Points, in no order, along strands that fork, close into loops and pass close to each other.
Points whose rows are less than 105 apart are linked; no others are. Some points are linked to none.
Napi: [-14  35   6  24  21  26   5 -15  -6 -34  27 -33 -35  -4 -50  77  13 -38
  -7 -21 -40 -30  30]
Fulat: [ 10  23 -17  49 -14 -43  -8  -7  -4  -5  33 -34 -28 -39 -36  -4   7 -12
 -40 -54 -60 -31  30]
mefel: [-32 -50 -20 -50  28  -7  -7 -39 -22  52 -51  35  24  -1  11  19  31  19
   7 -26 -18 -12  18]
fep: [ 77 -36   0  11 -28  -8 -13   9  -5  -6  16  16   0  22  42 -15  -9  27
  23 -34 -28 -45   0]
dapon: [  3  20   6  -6  15 -12 -42  13  54 -25 -18   3 -48  37 -24 -10 -32   8
   2  71   1   6  18]
kize: [ 30  -7 -15   4 -15 -16 -50   4   5   8  -4 -20 -40  50   6  -1  -6   8
  10  53  37 -33 -14]
nere: [-15  27 -33  39  -5 -20  11   9 -24 -57  25   9   8 -45 -60   5 -23 -51
 -40 -28 -15  -7  -1]
puv: [  3   9  19  34  -3  11  17   4  19  50  37  -6  19 -36 -11 -46  -4  69
  25 -31  30  44 -10]
nuvo: [ 55  20  17 -45  28   7  17   6  18   9  64 -12 -44  19  17 -16 -43  66
 -20  50 -54  -8  -7]
lon: [ 51 -35  15 -25  25   4 -31  30  13   9  -3  31 -28  28  26 -22 -41  78
  37   3  -2 -20 -17]
nono: [ -8   9  58   9  14 -65  20  16   0  48   6   1 -20  12  41  20  56   9
  11 -20   6   1 -22]
kov: [ 25  24  -4  56 -15 -37 -11  36  37  -6 -24   7  37 -50 -21  50 -17   9
   2 -13  -9  -1  -9]
Nuto: [-12  15  23 -41  -4 -12   0  -5  41  39  -2  -5 -17  58  -6 -63  -7  80
  11 -22  44  22   0]
vima: [ -3 -34 -75 -48   1  22   5  16 -27  -3 -53  23  45 -18  16   0   6 -61
 -27  36 -19 -32   3]
Nado: [ -9  31  -5  32   7 -21 -26  14  23   9 -47  -4  20 -42  -7  79  -2 -22
  13 -10 -15  -1   2]
pugi: [-13  14   9  15 -17  51  33 -16 -11 -29  36   9  13   7 -12 -85  -9  36
  12   5 -19  18 -18]
nuri: [-45  -3   5  50 -17   9 -15   2   7  53 -41 -15  39 -29   5  15   9   9
  20  45  20  50 -27]
revul: [ 84 -40  36  18 -11  -5  19   6  -7  -1  64  -4 -36  37  18  13  -9  13
  -5   1   4  -5  32]
dad: [-36 -11   0   8  25  19   6  15 -32  -8  -8  47  21 -10   0  43   3 -28
  23  39  38  41 -30]
Fafev: [ 67 -20  43   2  -4 -53  14   4  20  21  61 -24 -51  33  11 -13   5  21
 -26  -4  29 -20   9]
Dup: [ 37  29   8   2  -4 -21  18  28 -20   0  67  -7 -35   1  38 -36  24  -5
   2  -5 -14 -48 -35]
rem: [ 33  -4 -12  33 -29   3 -43  24   6 -29  -4 -30 -17  36   3  30 -14 -55
   0  56  34 -10 -11]
zita: [ 74 -14 -16   8  -4  35 -17  55   4 -15  48 -11 -40  27  35  25 -39   4
  11  14  14 -26  -3]
Sesur: [ -23   11   -6    1  -13   49   52  -40  -11   -2   42  -27   14   27
   -3 -101   -3   16  -11  -26   29   17  -30]
rane: [  1 -12  51 -28 -18 -68 -25   1  29  33 -31 -22 -10  27  48 -34  37 -16
   7   9  24 -15 -42]
vogeg: [ -6 -35  -3  10 -32 -36 -37 -12 -22  50 -62  -2  51  -9  -2  40 -23 -23
   3  64  17  12 -18]
vode: [-54  -9 -15 -31  -1  39 -22 -27 -18  31 -28 -10 -10  65  -1 -35 -11   9
   4  89  51  31 -15]
Nebur: [ -6   8  15 -40  18  40 -17 -41   8 -40 -66 -41  11  10 -16  89  -1 -48
 -13 -29  -2 -16  35]
bom: [-13 -37 -40  -4 -29  33  18   5 -15  -2 -46  29  71  19  16 -23   4  33
  -4  16  -7 -10 -31]
Fogot: [-39 -22 -47 -25   9  60  39   2 -21  68 -64 -11  37 -28  15 -39  26 -37
 -33  52 -10  29  34]
boga: [ 48 -35  11  25 -27   1  -1   1  -1 -28  -9  16   3  22  42  19   8 -13
  25 -37 -51 -36  27]
Ses: [-36  24  26 -26  43  13  13  -8   0 -41 -13  54  21 -47 -15  26 -20 -29
  26 -26 -11  40  16]
luzu: [ 22  10  22  29   8 -12  10  30   3   0  62  16 -12 -22 -36 -24 -20  46
  -5  24   6  13 -12]
mot: [ 10 -11   8  11   4 -59 -23  -4  10  13  39  -1 -32  -5 -21 -34  21   0
 -10  19  63  -5  -7]
Fek: [ 42 -54  11  -5   6  -6 -20  11 -20   1 -13  40  -9  23  48  -8 -10  38
  42 -20  -7 -27 -28]
ger: [-32  24 -16 -52  34  25  -7 -25   8 -25 -79 -13  38 -25 -22  67  -5 -38
 -17  -3 -17 -26   0]
Nade: [ 16  15  -1 -33  -4 -37   7  36 -25  33  30  -4 -14   5  60 -20  29  -3
  18 -45   7 -42 -59]
lat: [-24  16 -31  29  -8  33  15 -62  34  32 -19 -46  -5  71 -30 -53 -26  42
 -20 -22  49  21   0]
radod: [ 42 -13 -29  12 -35 -32  -2 -17 -29  17  57 -16 -21 -15 -27   2  15 -14
 -11 -70   3 -10  53]
tik: [-15  26 -21  -1  -9  11  18  -4  -6 -14 -35  31  68 -41 -34  34 -13  23
  13 -46 -57  -8  -4]
kubu: [-39  31 -49  -4 -18  47  14 -29  12  20 -12 -21  -5  84  -3 -50 -17  54
  -1  -2  21  10   0]
Gope: [  9   9  41 -38  28  44 -19 -30  21 -45 -30 -25  -4  -2 -21  81 -14 -17
  21 -64 -16 -21  35]
nalug: [-11  15  -9 -19  -1 -27   9 -14 -37  12  55  22   0 -41 -16 -58  23   8
   5 -38 -12   5  -3]
Kabib: [-56  35 -31 -44  34  46  17  -3  -9 -11 -62  14  61 -40  -9  58  -9  -6
  -6 -13 -15   5 -10]
Peba: [-16  -4   5 -12  -4  26  -5  -4  15 -53 -36  24  -4  77  -2 -31 -13  22
  10  58 -27 -14  -5]
mevu: [ 22  52   2   2   0  49  39  14  -7  12  41  -1 -18  44 -27 -36 -42  93
   2  26 -28  31  -9]
befo: [ -6   1  10 -11  10  23  21   9 -16 -75 -10  51  27  12  13   9 -16 -38
  15  28   0  -5 -26]
Dimab: [-35  -9 -50   8 -40  26 -13  10  -6  19 -45 -27  57  -9   2 -34  -3  -2
 -21  84  10   3 -45]
nuv: [-15  10  13 -25  29 -13  14 -21 -10 -51 -21  49  22 -23 -12  47 -12 -69
   1 -12  38  29  20]
lusam: [ -2 -14  29 -19  13   8 -27   7  29  29 -11  20 -12  31  20 -46 -11  83
  37  13  29  18 -12]
Bog: [ 43  -2  20  21  10 -33  10   5  23  -1  38   0 -52  62 -42  26 -29  47
 -36  41  12  -9  24]
pud: [ 52   8  60 -35  24 -17  27  13  16  16  54   0 -40  30  32 -36  -8  63
  -4  21 -22  -6 -19]
fetu: [  3  17  29  33   2 -13  -9  18  65 -26  12 -19 -26  -5 -28 -58 -26  53
 -31  43 -36  -4   9]
dedop: [ 42   2  34 -22  18  17   2   6  -1 -20  54  35 -21 -39   2 -64 -20  20
  24  22 -43  18  -3]
neda: [-30 -38  31   7   5  -6  13 -35   6 -21 -58  43  29   4  17  12  24 -15
  19  11 -48  11  19]
Metu: [ 32   2  49  -8   4 -71  23   8   1  28  66   3 -27   0 -24 -33  14  29
 -24 -18  43   8  -9]
ful: [ -1 -13 -27  12 -28   8   8  15   0 -15 -41  41  82 -13  -8  11 -15  35
  11 -19  -7  -5 -25]
mufa: [ 10  15  24  17  -1 -25  15 -20  26 -55 -23  15  12 -28 -35  33 -19 -31
  -5 -52 -53   3  49]
kagam: [-70  -5  18 -27  52  32  16 -34 -34  33  -3  17  -9   4  -2  33  45  23
  23 -14 -29   0   1]
baz: [-17  26 -34 -17  -4  13  -8  12   1  25 -16  25 -16  80  -5 -17 -26  85
  18  14  11   3   4]
Voz: [ 85   2 -17  27 -30 -13  13  18 -28 -10  89 -32 -32   3 -22 -21 -15   4
 -38  -6 -12 -23   3]
muto: [ 27  11 -47 -23  -5  20 -10  26 -28 -35  10  19  22 -22  14  45 -30 -50
  17 -49  14 -19  -2]
pifel: [-24   9 -20  21 -21   3 -18  11   8 -29 -35  -7  33   5 -30  -3 -10 -18
 -12  75  21   6 -40]
Lorug: [-40   2  16   1  37  28  -9  17  14 -12 -23  44  10 -48  25  16  -5  -9
  48  -2 -23  33  -4]
boza: [ 32   3 -10 -22   8  -5 -10  -1 -22   4  25  55  17 -51 -26   7 -20  15
  37 -47 -34  16  15]
kugaz: [ 54  11  -1  -3  15  15  -8  38  23 -15  56 -12 -50  21  21  -9 -35  26
   2  46 -16 -38 -11]
tola: [-19  48  15   3   8 -60  18 -15 -12  12  41 -34 -41 -24 -15 -15  41 -16
 -31 -58 -46 -29   9]
getaf: [-42  -9 -15   9 -32   8  34 -20   1  28 -25 -41  36  23  16 -70  37  10
 -40  20  34   6 -28]
Fufi: [ 15  -2  20 -20   3  13 -40   1  34 -61 -41  13 -25  54  -1   3 -38 -23
  15  62   2 -11   0]
Gil: [ 56 -35  18  25 -19   3  11   9 -19 -41  29  25 -18  49  -7  37 -10 -31
  11  -1  27  -2  20]
Didi: [-22  -8  29  -2  30 -42 -17   6 -19  68 -28   1 -26   0  60  33  41  18
  30 -32  -9  -6 -27]
dufu: [-31 -10  12  43  -9  13  22  -7   5  19   1  22  37 -23 -14 -11   7  45
  26 -18   6  38   2]
linik: [-59 -24  15  32  17  33  35 -13 -37  27 -16  28  19  21  23  25  33  -2
  20  44  22  48 -18]
fufoz: [-17 -29 -22 -51  22  46 -46 -37   4  -4  -7 -41 -12 -10 -38  45  18 -34
   2 -23   3 -44  33]
Rivon: [-56 -19 -24  43 -24  13  37 -21 -19 -12   0 -20  38  14 -26 -68  19  12
 -61  10  11   5 -24]
Tiruv: [  4 -29 -34 -17  -7  19   7   9 -28 -40 -43  33  46  11  21  23  -8 -51
  -7  31   5 -23 -30]
pota: [-33 -35 -10  23   0  65  17 -39  29  15 -17  -5  34   8  15 -56   0   7
  20  12  34  33  -8]
Bot: [-24  12 -46 -12   1  -2  17  -1 -12 -55  -4  30  43 -46 -38   2 -16 -46
 -17 -18  -6  -4  -2]
Lilak: [ 28 -40 -30   9 -50 -26 -58 -10  12  12 -54 -18  26 -12   4  42  -9 -56
   7  -8  17   2  27]
Dekev: [  3  78   5   4  18  -4  34   3 -20 -61 -23  22  41 -41  12  44 -27 -20
  -1 -37  -2 -12 -10]
namul: [ 77  18 -17  -2 -20  42  -5  62  -6 -48  18  -9   2  12  32  42 -58 -13
   4 -18  45 -14 -16]
zeti: [-19 -35  -2  -3  -1   1  39 -26 -36 -41   9  61  34  10 -32 -24   7 -11
  -4   1  -3  14   6]
giz: [  4  11 -36  32 -18 -14 -11  21  -7 -69  18   2   9  -7 -72 -15 -36 -22
 -41  11  32 -18 -26]
zivab: [ -2   0  30  17   9 -35  13 -15  -1 -17  20  12 -46  77 -45 -17   2  37
 -21  42  23  -3   8]
rav: [-39   5 -21 -11   3 -16 -16 -42 -19  54 -48 -61  -3  -6 -21  42  42 -31
 -40  42 -36 -42   8]
guk: [-14 -48 -31 -34 -17   8   8  -1 -24  38 -55   7  48  15  56 -49  31  24
 -10  29   1 -15 -35]
sisu: [-18  29 -43  26 -22  43   8   6   7 -10   9  -1  22  32 -68 -38 -43  67
 -11   3  27  19 -15]
Veku: [ 29 -12  15  33 -16 -28  -3   0  32 -57  -8  18  19 -34 -27 -17 -22 -13
  -7 -19 -45  -7  20]
geme: [ 21 -40  40  15   1 -19  11 -19   3 -24 -16  58  15  13   9  10   6   6
  30 -14 -37  -2  19]
tunil: [-17  36   0  54   2   0  -2  46  15 -37   7   1  10 -28 -23  12  -9 -15
  -5  52   8   9 -37]
dip: [  8  45 -15 -14  10   9  14  35  23  38  24   3 -31  41   0 -17 -44 107
   2  24 -20  12   9]
nug: [-10  36  17   0   9 -18  26  -2   5  10  36  -4 -46  58 -45 -46 -19  77
 -33  10  12  23  16]
nivos: [-70  12  -1  22  20   9  42 -29 -33  -9  18  16  15 -21 -51   2  23   1
 -16 -21 -41  24  16]
fune: [-18 -14 -26   3   7 -15   4 -29 -27  10 -11  13  -1   7  -2  36  36 -25
  -1 -14 -27 -34  17]
vin: [ 25 -37  -6  32  -7  -8 -32  18 -31  31 -10  -6 -34  16  59  51  15 -19
  27  -6  11 -13  -9]
Tipu: [-38 -13  39 -43 -19 -47  -3 -17   5  39 -38 -28   9  27  38 -54  37 -23
  -9  43  32  16 -40]
tav: [ 45 -11  15  18 -36  26   2  37  14 -41 -14 -11   2   6  41  47 -12 -32
  14 -50 -23   7  51]
ludob: [-75  -7 -32  30  16  45  48 -40 -13  19  14  -9  25 -36 -29 -35  18 -10
 -27 -26  -4  39  18]
Noz: [-37 -12 -21 -26  15  48 -14  11 -32 -11  -9  23  -4  48   3 -10 -12  -6
  16  83  44  11 -44]
zuf: [ 17  32  32 -14   3  23   7 -15  15 -60 -14 -19 -12 -10 -12  64 -17 -43
   0 -67 -31   2  71]
novut: [ 29  -5 -23   8 -48  11  -8  15  -4 -14  32 -28 -12 -13 -38  36   0 -21
 -12 -75 -15  14  82]
Bipi: [-62  -7 -25 -17   3  -9   1 -16 -21  68 -49 -18  23 -16  37   0  45 -11
 -13  31 -13   3 -16]
noga: [ 28  74   1   8  10  -3  14  14  -3 -45  -3 -13   6 -44  21  75 -27 -38
  -7 -51  30   0  25]
mizuk: [-75 -22   5 -47  55  28  13 -53 -14  36 -31   2  -3  -2 -38  26  46  -7
 -15  25  -6   9  31]
gisit: [ -3  47   4  13   6 -14 -12  30  39 -46 -17   0  -6  17 -64  22 -52  14
 -18  53  49  24 -16]
Resat: [  9  -9  50  22  26 -48   3  10  23  39  30  21 -22 -25  19   0  26  28
  19   5   8  12   3]
sare: [ 85   8   8 -13   4   5   8  26 -15 -21  26  38  13 -36  -4  42 -51  -8
  20 -50 -12  17  10]
Golen: [ 19  15  -7 -44  22  -8  -7 -26 -48  24  47  33 -18 -45 -14 -23  12   6
  31 -54 -45   1  19]
ziv: [-48 -13  27 -37   1  -7 -31 -24 -10  35 -26 -20 -13  40  33 -52  12  -3
   9  80  46  23 -33]
Damo: [-37 -13   7  25  -4  44   6  -6  25 -16 -13  21  37 -10 -22 -23 -17  12
  19  16  28  52  -7]
naf: [ 55 -15  15  -6  -3   9   7  15 -22  36  59 -25 -51  -1  50  24  15   6
   9 -61 -40   0  51]
Zoru: [ 18  -2   0 -13   6  -9 -17  -9 -17 -27 -29  10  13  -4  12  68 -19 -82
  -1  -4  78  28  13]
liki: [  2   6  24  -4  27  10  10  27  -4 -32  18  62  21 -22 -28  23 -32   0
  28  13  54  46 -16]
ruf: [ 15 -37  -1  19 -38 -43 -52 -17  10   6 -44   2  24   7 -23  17 -10 -19
   1  45  36   5  -4]
Rotom: [-10 -20 -69 -44   2  13 -34  -5  -6   2 -44   1  26 -32   5  39  -9 -76
 -12   6   0 -17  18]
gab: [-18  13   7  38  -3  33  14 -12  36  60   6 -33  17 -10  27 -45  11  42
  28 -19  55  28 -36]
Zor: [-29 -27   5 -34   1 -18  10   2 -23  37 -48   8  16  18  86 -29  40   9
  12 -13 -20 -24 -54]
Poteg: [ 55 -34  22   0  -5 -18  13  -8 -43  21  50  17 -38  25  33  15  24  -5
  22 -51  -2  -9  32]
dep: [-46  -7 -50 -41  13  44  19   6 -16 -33  -9  48  51 -41  -2 -18 -13 -37
   1   6   8  18  -7]
zetof: [  4 -48 -26 -19   8 -19 -23  -8 -25  37 -25  45  15  -6  29  15  15  19
  29 -37   6 -17  -8]
fose: [-46  -7 -20  15 -23  16  54 -38   9  73 -44 -47  44  -2  30 -38  45  -6
 -42  -8  15  25 -11]
Nupi: [-44 -25   1 -30  63  24 -24 -18 -30  33 -31   8 -37  -4  22  52  22  18
  38 -24 -34 -28 -15]
fusu: [-52   7 -44 -21   0  -5   0 -13  -6  18   3   6  21 -48   0 -37  32   0
  -3 -22 -28 -15   1]
Zasin: [ 63 -20  21  41  -4  -4   3  39  56   0  44 -33 -16 -34  22  57 -30  -6
 -15  11  -7   9  28]
Kema: [-12 -32   2  -5  32  15 -37 -11 -30  31 -29 -11 -51  16  34  76  18 -23
  33 -26 -20 -16  10]
faz: [ 11 -10  13  -8 -22 -67 -27  -8  22  30  -6 -36 -25  -2  45 -20  47 -40
   2 -35  11 -26   6]
Pemen: [-31 -28  14  -4   0  59   0 -13  22   8 -10  11  21  -2  57 -74   3  38
  46  -9   1  17 -17]
Pafu: [ 10   9  35 -32 -30 -45   8  -2  24  10  13  -2   8  27 -11 -81  12  59
  -6 -38  22  -7 -26]
Velo: [ 48  22 -21 -15  -2   6  -7  25  -8 -59  -5  21  26   2   2  28 -47 -23
   7 -12  64 -17 -27]
Dufuz: [-50  -2 -30   4  11   1 -32   4 -22  38 -21  -3   6 -38  36   6  26 -36
  14  54  -5  -1 -27]
Feg: [ 27 -12  18 -19   2  26   0   8  -1 -60   7  51   2  37  -3 -30 -29  15
  31  26 -19 -13 -14]
zib: [ 66  -3   0  -7 -38  22  12  23   7 -18  50 -39 -10 -45  -9  18 -24 -20
 -26 -52 -56  44  80]
zineg: [  1  -5 -17 -34  -2  47 -34 -32 -12  -4  25 -44 -29   4 -23  31  14  -9
  18 -57 -29 -52  41]
vuruk: [ -9  37  -4   1  10  -6  -3  23  42 -35 -10  16 -28  39 -57   0 -57  39
 -17  41   0  25  25]
bekop: [ -1  -2  25  47  -8 -47 -11   5  36 -27  11  -7 -16 -33 -14 -59  10   9
 -21   5 -29 -11   8]
ramu: [  3  29  41 -13   7  19  26  10  -6 -11  54   7 -15 -12  27 -86   8  33
  19  10 -26  11 -22]
lobez: [ 35 -39   0  32 -30 -21 -49   7 -31  37 -24 -27 -21  44  43  34   4 -15
  15  45  24 -18 -34]
kidiz: [ 80  34   3  -1 -12 -30  29   7 -36   6  80 -21 -27 -26   1 -42   7   8
 -31 -11 -46 -17 -26]
kanun: [ -4   7 -47 -49  23  40 -26   6 -17 -23 -32  -7   3 -17  17  75 -19 -59
   8 -43   7 -17   6]
gamip: [ -1  -5  18   2  -7 -18  17 -12 -19 -13  25  21 -10  49 -10 -43  20  34
   0  21  20 -19 -23]
Folob: [-26  50  36 -13  14  -1   8  28  47  23  25 -34 -38  28  18 -65   9  43
  -3  27  28  16 -30]
napu: [  8  53  -4  24  10  10 -20  24  26 -12 -17 -38  -7 -37  -5  93 -11 -35
   5 -41 -16 -11  23]
Nasik: [-68 -18 -13 -47  42  51  36 -31 -19  66 -49 -14   8 -11  -8 -12  47 -18
 -31  39 -10  27  44]
sunel: [ 46   8 -27  38 -28 -25 -19  26  18 -17  48 -30 -27  -2 -18 -30 -13   4
 -27   9   8 -46 -12]
Tis: [-19 -30 -58 -21 -21  29  15  10 -29  61 -54 -10  56 -24   6 -44  13 -18
 -37  72  22  16  -6]
mik: [-38   9  -3  16  18  18 -16  27  -6   2  17  10  -8 -13  38 -26  21  -6
  28  53  13  -2 -47]
Nitiz: [ 20   4 -41  21 -31   0  -9  14  -9 -69   6 -15   7  18 -27  12 -16 -72
 -27  27  37 -27 -17]
lir: [-11  20   9  34 -10  20  33 -31   5  24  25 -30 -15  57 -45 -61 -23  75
 -18 -27  40  33  -2]
badup: [-24 -44 -18 -22  -2 -27 -18 -24 -43  71 -65  -1  30  -9  15  36   9 -27
  -7  51 -11   5   5]
pak: [-34  51 -17  31  15  -3  15   2 -10 -46   0  -5   4 -29 -47  66   0 -52
 -21 -12 -24 -15  -2]
tuzom: [ 53  37  -9  -2   1  -7 -22  40  22 -40  -3  -2   0  25 -29  52 -57   3
 -11  23  72  -5 -15]
kesu: [ 71 -27  44  -4 -22  28   2  41  50 -47  11 -10  -1 -10  51  26 -45 -15
   0 -28  -6  26  53]
Tok: [ 16 -20   4 -28  37  42 -19   2 -35   2  37  14 -58  -9  27  48  -8 -26
  45 -56 -28  -3  40]
big: [ 25  -2  30 -12 -24 -76   8  -3  20   7  14 -10  -3  -1  14 -50  30   5
 -12 -51  -4 -31  -8]
Tupa: [-17  29  32  29  22 -17  42 -15 -37   6  43  19 -19 -27 -30  -2  24  18
  -3 -23 -59  18  13]
mopaf: [ 65 -17  26  21  12 -16   6  15  53 -11  50 -13 -29   6 -26  32 -46  27
 -28  39   7  -1  15]
vabu: [-17  38  -1 -21   1 -50  17   6 -16  34  29 -20 -18   0  30   4  52 -17
  -1 -53 -20 -48 -25]
Pamo: [-25   3  31  49  -2  12 -24  14  43  51 -19 -16  11 -15  21 -16  11  46
  34  32  27  43 -25]
Difup: [-35 -51 -21 -24   1  -1  33 -37 -26  19 -30  53  50  -2 -15  -3  26  16
  -4 -21  -5  18  22]
gefet: [ -3 -30 -15   7 -13 -22  -1 -13 -28  -4   1  18   1  26  24 -10  34 -18
   0  26   7 -34 -20]
raso: [ 14 -24  -8 -16  20   7 -30  14  -4 -17  24  42 -11 -28  20 -27  -9 -19
  42   3   5  -9  -4]
vule: [ -7  40  17 -19  21  -8 -19  23  74   7  15 -27 -49   9  11 -60 -21  66
  -6  46 -16  -5   5]
Gapu: [-49   7  28  30  -7 -60  -2 -11  28   8 -10 -16  -3 -26   1 -52  45   0
 -26  -4  -7   8  -6]
Duvil: [-31 -18  -6 -35  23  -2 -51 -56  13  27 -10 -47 -39  -8  -9  24  44 -35
   4 -11  -6 -36  39]
geto: [ 49  45  27  -9  -5   7  44   2 -33   4  56 -11 -24  30 -23 -64  -9  76
 -28  20 -36  22 -31]
pibin: [-41  47  22  -4 -11  22  20  10  42  29   1 -61 -12  56  25 -56  14  19
   4  -6  46  19 -55]
Ran: [-20  12  12 -14  12  28  -4  27  -8   1  22   7 -20  16  55 -60  12  36
  29  25   2 -15 -56]
gefip: [ 21 -27  -4  34 -21 -25   6 -11 -15 -25   8  14  -3  18 -25  55   7 -50
  -8 -18  25   9  30]
Gisek: [-41 -14 -13 -21  -3  11  36 -19 -24 108 -64 -36  45  -7  42  -9  39   6
 -28   7   5  27  -8]
Dizip: [ 20  21 -40  18 -14 -18 -34  26  25 -43  23 -12 -17   8 -65 -32 -44  22
 -32  25  15 -28  -8]
disis: [ 13 -10  -9  13 -39   8   0   6 -31 -33  -6 -12   2  24   0  77   5 -81
  -7 -16  56  33  37]
bil: [ 39 -30 -17  14 -45 -58  -7 -15   0  -6  32 -20  -7   5  -8 -41  24 -12
 -22 -49  16 -35  25]
zabo: [-39  13 -20  23   5  -2 -31  19   2  39 -50  14  45 -50  -7  59  -4   0
  27  14  13  32 -29]
gadid: [-38  -6  15 -22   8   9  12   0  -4  20  -2  14  15  -6  70 -55  35  17
  30 -22 -12   4 -33]
nonu: [-66  25 -22 -19   1 -50 -10 -24  15  33 -20 -35  -2 -38  -4 -36  59 -21
 -26 -22 -16 -15  -5]
zisuf: [ -8  38   3  70  11 -20  15  46  14   4  42  -7 -14 -50  -5  14  13   6
  -6  30 -28  -6 -19]
mul: [  6  -6 -20 -19  -1  33 -24   8 -31  16  32 -26 -53   3  39  30  21 -17
  27 -63 -35 -31  41]
mon: [ 33 -16 -33   0 -29  -7 -44  13  13   2 -44   0  27 -18   4  72 -21 -29
  17 -58  24   2  29]
Saduv: [ 38   6   2  59  11 -28  -1  40  31  31  54 -21 -24 -46  12  45   0   3
  -9  13  -9 -10   1]
dide: [102 -26  17  -8 -18  12  17  -5   3 -13  65 -16 -23 -34   9  -8 -22 -17
 -17 -11 -62  33  46]
Debi: [ 11  73  -9 -15  14   6   7  -1  -2 -31 -21   5  37 -51 -25  60 -32  -1
   6 -63 -37 -22   5]
veti: [-40  34  50  19  -9 -35  28  17  37   3  23 -40 -16   0  -4 -82  26  15
 -28 -11  19  18 -35]
Teg: [-50   4   8 -46  28  -5 -16 -51   8  43 -32 -57 -10  -5 -20  18  62  -2
 -24  11 -26 -54   0]
veka: [  6  27  33  10  13 -11  14  13  17 -66   0  28  16  -9 -58   5 -45   0
 -13  21  51  31 -10]
Paken: [  0 -16  50  28  34  -2  -5  27  34   8  -5  41  -1 -43  16  13  -6  27
  38  16 -10  32   6]
madez: [-10 -24 -17  13 -13 -15  -1 -43 -13 -11 -27  -5   3  21 -46  70  22 -51
 -23 -26 -11 -10  45]
sisen: [-19 -22  22  -2  -5 -24 -14 -30   8 -14 -82  14  38 -11  12  41   0 -59
   1  33 -32  17   8]
Safik: [-32 -32 -17   7 -21  12  28 -25 -19 -48  -1  23  32  35 -54 -61 -11  16
 -39  21  15   9  -7]
nutuz: [-28 -18   2  -4  -3 -16 -22 -16  11  -7   7   6  -6   9 -19 -60  16  10
  -1  38  48   7 -11]
fugiz: [-26 -20   5 -14  12  -5 -40 -38  19   8 -74  -6   3 -17  -5  56  12 -45
  11   2 -39  -6  35]
sen: [ 13  24  18  34  21 -15  25 -11 -25   3  58 -10 -53 -15 -31  50  18 -19
 -11 -28 -42  -6  39]
dul: [ 88  11  26 -10  -1  22  18  28  23 -55  30   9   1 -29  22  20 -60 -23
   2 -17  -9  10  18]
Romad: [  9 -18 -24  16 -30  -7 -47  18  22   0  33 -39 -45 -26  29  -8  27 -56
   4 -16  13   4  61]

A fork is a point with three links, a tip a point with one. Leave the first point through the second and follow the links. Name the first fork or tip that comes.
pota / Damo: Nado
Didi / nono: gefip
Dimab / Tis: giz
dapon / Fufi: Velo
kesu / dul: Gapu

A piece is all that can be reached along the links. How many separate loops has the piece of each point below (a circle has one, a figure eight two, a Y none), and how many tips (points with one link)?
Poteg: loops 1, tips 7
veka: loops 1, tips 2
pugi: loops 2, tips 9

Name the points in between on the shortest way along the links from the first point to the second, in order.
Lorug / gefet: Ses nuv Zoru disis gefip madez fune
dufu / Pafu: Damo pota Pemen gadid Ran mik Dufuz Bipi Gisek fose getaf Rivon Safik zeti Difup mefel zetof Fek lon lusam Nuto
Saduv / ludob: zisuf tunil pifel Dimab Tis Fogot Nasik mizuk kagam Nupi Kema vin lobez kize rem Nitiz giz nere pak Napi sen Tupa nivos
zuf / kesu: mufa Veku bekop Gapu nonu fusu nalug Golen boza sare dul
